Each row is a point on a tangle of strands that fork, close into loops and nearly touch. The rows are in no order.
In the rows, 128 means zero.
Points whose rows are less than 150 apart are linked; no others are. Some points are linked to none.
<885>: [ 79 120 147 160 145 190 143 132  91 181 169 144 101 123 104 113 121 134
 161  88 195 141 110 115 184 107  74 164 151 117 109 145 115 144 120]
<503>: [134 170 124 138 148  77 136 117  96 166 134 138  97 154 175 145 136 119
  77 166  96 145  95 165 138 135 106 134 156 146 124 164 105 117 121]
<697>: [144 166 211 140 140 100 139 134 106 155 115 150 163 119 151 102 103 146
 146 142 111 103 114  99  63 166  76 104 115 124 182 139 105 115  95]
<269>: [146 145 164 209 181 122 172 165 120 159  87 133 124 134 118 132 131 144
 171 123 113  82  75 163  91 160 127 102 119  86 135 106 102 117 153]
<416>: [ 85 204 126 110 109  93 158 150 178 119 170 148 149  83 175 107 134 104
 114 143 139 160 157 117 135 174  78 126 124 148 139 154 130 103  88]
<431>: [103 182 143 171 138 104 178 132 141 152 135 112 123  97 134 102 123 108
 120 156 151 158 152 131 178 123 107 121 115 130  77 118 178 144  94]
<360>: [144 182  99 127  80 119 111 132 172 100 146 104 160  90 119 109 160 151
 174 130 134 140 184 140 136 137 133 157 117 125 110 134 119 105 131]
<620>: [148 123 172 143 163 125 150 145  89 160  82 147 148 116  93 146 137 134
 155 103 115  72  80 132  83 167 131  66 139  71 176 112 121 107 167]
<919>: [147 101 166 119 131 118 130 140 101 110  94 140 165  96 100 166 101 146
 150  93 104  58  87  99  54 147 123  75 165  62 174 132 119  99 190]
<194>: [147  85 128 105 154 152  88 114 136 118 105 126 134 192 106 101 135  97
 148 180 159 146 169 123 165 105 186 113 145 145 134  71 170 173 121]
<438>: [145 122 190 134 123 122 119 129 157 102 139 136 163  87 132 175  66 130
 152  99 110  59  91  76  90 145 129 105 175  87 128 157 136 101 181]
<474>: [151  81  75 149 137 131  99 103 106 114  85 119  91 177 134 136 122 104
 114 145  79 106 126 164  65 104 173 114 127  89 151  97 101 127 149]
<244>: [155  88  95 146 126 127 118 119 116 143 104 104 120 221 103  64 140 149
 155 142 163 161 209 119 131  83 131 173 121 149  78  76 134 141 101]
<133>: [145 157 170 225 119 115 156 157 123 167 111 129 129 135 102 107 106 186
 192 117 128  88 102 194 110 150 121 133 135 100 126 121 117 102 118]
<265>: [140 157 180 172 117 108 130 129 159 110 126 129 167 100 141  98 118 123
 156 115  96  95 148 129  46 152  91 111 114 120 191 116 108 103 115]
<185>: [162 113 122 137 146 161 127 134  96 137 116 136 121 127 115 113 124 120
  96  93 136 114 104 144 112 114 118 124 104 142 153  95 126 154 147]
<210>: [126  69 128 118 134 168  91 107 134 117 103 115 143 158 104 108 140 119
 141 149 144 133 151 136 133 127 175  84 124 111 164  62 192 157 145]
<763>: [ 86 180 136 148 133 139 122 152 137 146 103 177 150  69 131 163 119 141
 167 118 191 125 105 119 146 181 107 120 113 130 105 150  99 113 115]
<349>: [144 149 118 225  99 123 127 147 131 144 107 129 104 126 108  94 130 174
 172 118  90  97 137 199  90 142 155 154 114  89 112  94 113 117 127]
<581>: [136  59  73 111 132 137  87 103 156 111  88 144  52 201 107 125 106 114
 131 179  89 144 144 162  73 117 167 133  95 123 146 103  96 175 120]
<112>: [168 111  98 201 123 121 122 104 120 102  90 123  96 164 121 121 125 129
 144 138  75  95 140 180  71 120 160 161 118  79 105  84  86 123 133]
<828>: [137  84 102 104 123 183  56 124 123 100 137 112  92 194 170 133 157 147
 130 139 113 163 141 136 128  99 143 131 111 121 121 122 113 142 185]
<630>: [101 196 181 129 163 112 170 103 161 133 149 134 109  74 152 167 132 131
 134 172  97 113 116 104 169 139 112  90 171  79 137 172 125 116 187]
<618>: [171 104  87  87 106 117  92  92 165  91  97 133 122 164 111 131 133 116
 118 147 166 115 173 121 131 108 182 165 111 149  59 100 148 150 146]
<544>: [138 135 135 121 137  86 127 111 122 123 131 128 103 152 155 126 145  90
  73 171  70 156 106 138 106 141 107  96 165 142 156 107 112 125 144]
<654>: [ 87 175 118 105  96  42 153 147 152 131 142 142 137 103 155 119 136 128
 106 124 125 175 167 138 107 165 105 139 138 199 126 151 117 114  74]
<183>: [ 82 116 150  57 131 185 117 128 135  95 176 126 136  90 127 124 158 105
  72 108 145 140 126  97 151 121 116  95 110 122 181 155 159 152 131]
<546>: [113 145  93  94  88 145 104 155 105 132 161 105 166  92  98 121 151 164
 165  91 149 170 136  82 191 151 137 187 121 162 110 177  72 106 103]
<318>: [143  81 153 120 123 148 114 133 143 127 138  99 128 112 135 172 136 123
 129 120 137  93  89 127 135 120 164 101 170  96 106 128 163 122 232]
<176>: [116 143 133 131 107  76 152 156 121 135 152 145 130 120 121 112 119 147
 113  94 144 149 138 128 113 141  89 152 130 199 113 130 110 130  60]
<339>: [150  69  80 101 128 170  62  97 160 101 120 131  84 224 146 127 133 133
 146 173  98 169 152 137  93 113 169 127 114 121 117 124 104 168 150]
<774>: [112  94 181 103 128 159 117 119 173 102 162 135 172  72 137 158 108 118
 129  81 128  83 103  80 107 125 105  97 131 111 149 174 140 120 164]
<786>: [117 167 132 186 169  89 185 207 112 122  90 160 112 152 151 113 103 142
 142 144 108 142  95 148 122 177 100  88  86 129 123 122 103 122  64]
<516>: [114 154 134 100 115 139  99 165 195  57 156 127 135 109 182 156 132 114
 120 107 120 153 144 107 111 143  92 110 125 151 123 167 118 135 162]
<296>: [ 91 199 116 182 137  97 180 192 112 142  78 143 126 102 153 126  81 137
 179 136 145 160 105 161 172 170 104 106  92 129 113 135 145 110  70]
<671>: [106  88 124  96 148  89 145 139 105 135 117 131  76 196 137 121 109 114
  88 146 139 186 137 175 101 116 131 129 118 187 132  99 139 176  84]
<14>: [172  96  96  93  76  88 110 113 120 123 156  95 121 183 126 102 152 156
 112 102 110 179 192 133  95 101 140 188 137 155  85 102  83 108  99]
<766>: [ 93 118 138 111 168 110 173 143  71 162 150 139  99 126 152 117 123  86
  71 136 121 177  95 134 158 135  91  94 130 132 146 107 166 163 108]
<376>: [111 115  86  73  94 151 101 137 130 122 160 122 150 102  84 115 162 162
 109  94 180 166 153  61 201 114 112 206 128 162  78 170 133 124 117]
<304>: [123 135 169 157 133 164 111 106 117 158 185 137 137 114 109 105 133 138
 144 101 178 131 120 101 150 100 105 143 146 112 122 144 114 139 147]
<160>: [107  79  84 112 118 181  83 123 145  87 106 112 133 124 116 115 149 112
 145 120 121 130 155 145  75 142 134  79  98 102 187  66 147 151 157]
<453>: [137 141 142 152 181 119 148 117  93 171 146 168 108 103 151 162 130 118
  84 141 111 110  54 102 132 126 108 139 144 125 117 179 110 127 127]
<102>: [133 141 121 130  89 104 124 120 145 126 159 142 154  76 123 178 101 138
 131 125 107  87  95  93 172 109 145 167 157 137  60 201 123 104 135]
<902>: [147  65 128 101 120 162  79 114 131 106 130 109 132 147 114 131 139 120
 140 134 138  99 136 140 134 104 195 106 164  77 131  93 190 109 213]
<2>: [168  43  84  84 139 171  72  77  86 103 121 106 128 226 148 121 104 113
  92 139 114 110 145 150 122  88 182 132 149 128 176 126 151 124 120]
<186>: [132 117 122 132 162 102 122 111 100 131  79  96 125 171 150 136 154  77
 106 198  69 135 115 155 118 127 133  65 154 108 157  75 159 144 146]
<803>: [114 129 171 160 151 138 180 104  95 188 132  88 137 103 104 117 145 123
 135 123 150 120  92 133 139 101 141  77 156  94 155  88 159 122 175]
<629>: [121 194 138 115  95 108 134 121 230 101 139 127 184  56 156 145 127 141
 142 139 130  78 170 112 155 146 126 135 132 133 117 208 121  80 121]
<759>: [ 65 128 184  84 156 161 150 118 169 117 175 133 158  42 139 161 151 115
 113 109 142 116 121  72 124 126 115  63 125  86 179 175 151 123 148]
<690>: [125  58 119  39 147 186  91  88 114 100 143 103  97 217 147 133 124 118
  89 145 118 134 108 129 156  96 154 168 130 172 175 147 168 130 130]
<36>: [158 116 133 157 130 134 151 125 103 146 111 118 127 115 105  82 107 110
 102  83 168 112 144 128 109  89 111 152 116 167 109  88 145 154 112]
<235>: [142 182  61 115  58 115 106 145 147  93 120 111 138  97 106 136 132 173
 191 122  79 142 150 143 154 162 145 155 115 148 128 145  95 102 133]
<15>: [156  91  60  59 101 107  93 115 139  97 119 116 113 190  99 127 139 159
 122 109 143 162 180 104 121 111 143 192 114 158  65 117 107 117 108]
<215>: [ 98 142 142 153 138 121 153 159  85 180 152 148 127 116 115 110 109 143
 129  91 156 157 101 119 172 118  66 140 131 162 114 149 105 153  52]
<471>: [151 151 152 154 103 151 100 111 146 130 176 118 141 110 130  95 158 156
 160 123 133 133 149 135 142 127 131 154 138 102  98 123 117 109 166]
<107>: [ 93 211 111 110  97 124 138 143 196 122 144 115 162  67 151 127 162 132
 146 139 154 135 191 130 174 143 120 148 111 124 129 182 128  83  99]
<363>: [131 126 126 124 168  99 170 137  89 135  75  97 137 125 141  95 147 103
 114 170  82 131 127 120 106 149 114  40 135  98 178  86 170 130 123]
<310>: [151  66  78  99 143 161 102 102  68 113  95 106 118 185 136 134 149 130
  89 110  81 100  93 166 101 105 154  80 130 116 189 113 151 120 136]
<243>: [117 113 102 109 116 157 121 130 151 119 166 146 141  76  93 142 141 140
 111  98 198 113 132  82 181 114 125 189 120 158  61 157 143 139 137]
<287>: [143 137  49 105  68  92 109 157 108 122 112 105 126 140 108 146 146 162
 158 105  99 169 123 152 125 146 157 170 108 177 115 138  62 105  89]
<45>: [129  95 114 101 167 133 127 121 103 135 114 124  98 227 141 122 114  74
 118 178 128 173 142 158 135 115 154 108 138 165 145  92 148 175  88]
<228>: [188 126 134 145 121 117 132 122 104 104 106 173 135 111 134 179  80 103
 101 103 120  64  88 126 108 117 144 157 138 121  91 142 145 103 163]
<295>: [ 94  87 139  44 123 206  89 127 119  85 148 107 114 141 126 132 141 123
  80 121 149 136 130 106 168 120 135 141 108 150 168 137 183 150 140]
<87>: [159 127 149 197 169 108 169 188 124 120  92 164 122 143 134 120 134 129
 146 115 108  93  72 151  82 154 124 100  79 111 164  95  76 132 112]
<140>: [115 154 157 135  92 126 124  97 151 158 178 148 164  68  92 156 121 167
 167 133 147  84 120  94 170  97 139 179 155 137  89 196  95  92 106]
<61>: [142 107 125 100 113 151 113  89 163 105 136 130 142 108 108 144 137 116
  90 123 173 112 147 115 162  99 139 174 123 157  83 120 176 154 160]
<321>: [189 122  85 150 114 107 108 124 105 110 110 169 126 148 124 165  95 133
 108  97 123  87  85 151 100 115 145 166 116 137  82 141  91 113 120]
<891>: [ 86 151 145 139 150 113 157 109 121 155 161 116 127 131 133 127 135  94
  97 186 151 173 143 126 202  89 109 145 145 122  76 113 182 171  87]
<753>: [130 140 210 125 164 102 144 115 114 165 121 166 120 101 135 140 107 131
 124 151 118  93  81  60 110 159  94 116 145 113 145 168  99 124 102]
<552>: [121  87  84 128 107 145 121 131 148  87 105 127  98 128 117 107 113 122
 114  96 113 142 171 149  22 148 144 108  61 128 178  80 117 170 119]
<22>: [ 80 166 127 125  92 139 121 122 121 169 148 121 178  67  83 144 115 163
 181 117 168 134 123  87 210 134 151 177 133 142 126 190  94 106 104]
<149>: [ 76 119 167 156 190 172 203 148  80 201 137 129 127  96 113 140 117 113
 150  98 154 144  89 109 151 123 112  81 135  80 141 101 154 144 151]
<458>: [149 102 108 144 127 143 135 131  87 158 106  99 109 170 111  72 136 120
 111 120 167 157 170 108 155  89 110 164 135 164  79  94 154 155  99]
<687>: [123 119 110  75 104 116  93 124 160  72 151 142 112 138 161 147 134 134
  96 112 122 166 159 135  76 143 107 125 106 170 131 135 116 145 138]
<254>: [145  92 130 134 176 147 152 173  98 117 106 139 109 145 119 114 146 130
 112  81  92 105  71 162  95 127 123  82  83 118 206 102  96 136 121]
<866>: [136 193 175 160 100 110 143 100 212 119 126 134 171  85 155 118 110 132
 174 131 128  64 176 107  92 159 119 129 142 110 157 156 122  74 136]
<644>: [126 176 198 158 145 122 172  99 132 166 163 108 131  98 141 117 149 113
 131 161  98 138 131 126 163 128 114  95 148  98 148 116 134 115 161]
<132>: [125 145 173 145 144 135 152 106 155 149 136 124 108  91 141 192 123 122
 115 146 125  88  72 101 154 107 141 111 175  98  86 174 132 117 216]
<394>: [117 132  85  99 100  84 115 139 145 121 127 123  94 175 133 125 117 137
 128 149 126 186 175 169  94 136 124 129 101 173 118 101 114 165  91]
<918>: [185 124  41 151 102 101 118 149  76 125 111 123 134 155 114 134 120 137
 118  93 123 117 111 155 137 112 168 188 141 148  98 144  75  94  91]
<907>: [ 97 111 153  99 158 113 135 107 112 143 159 118 131 140 130 122 151  79
  63 177 140 155 142 115 175  91 119 134 130 139 139 115 182 162 101]
<807>: [ 81 209 111 151 111 109 178 150 139 138  88 123 126  95 147 110 107 119
 158 163 141 164 147 167 189 165 111 113 109 114  89 112 175 114 106]

A tip is a point with one link. Name the tips that can be reached along the links from each point below, in the order of the rows.
<22> -> <14>, <102>
<321> -> <363>, <228>
<269> -> <244>, <828>, <766>
<160> -> <516>, <552>, <149>

A fork is a point with three links, a tip a point with one. Leave the first point through the second and follow the links. Name the first fork or tip that comes.
<919>; <438> -> <474>
<766>; <907> -> <87>
<516>; <687> -> <210>
<22>; <546> -> <14>
<453>; <753> -> <107>
<654>; <176> -> <360>
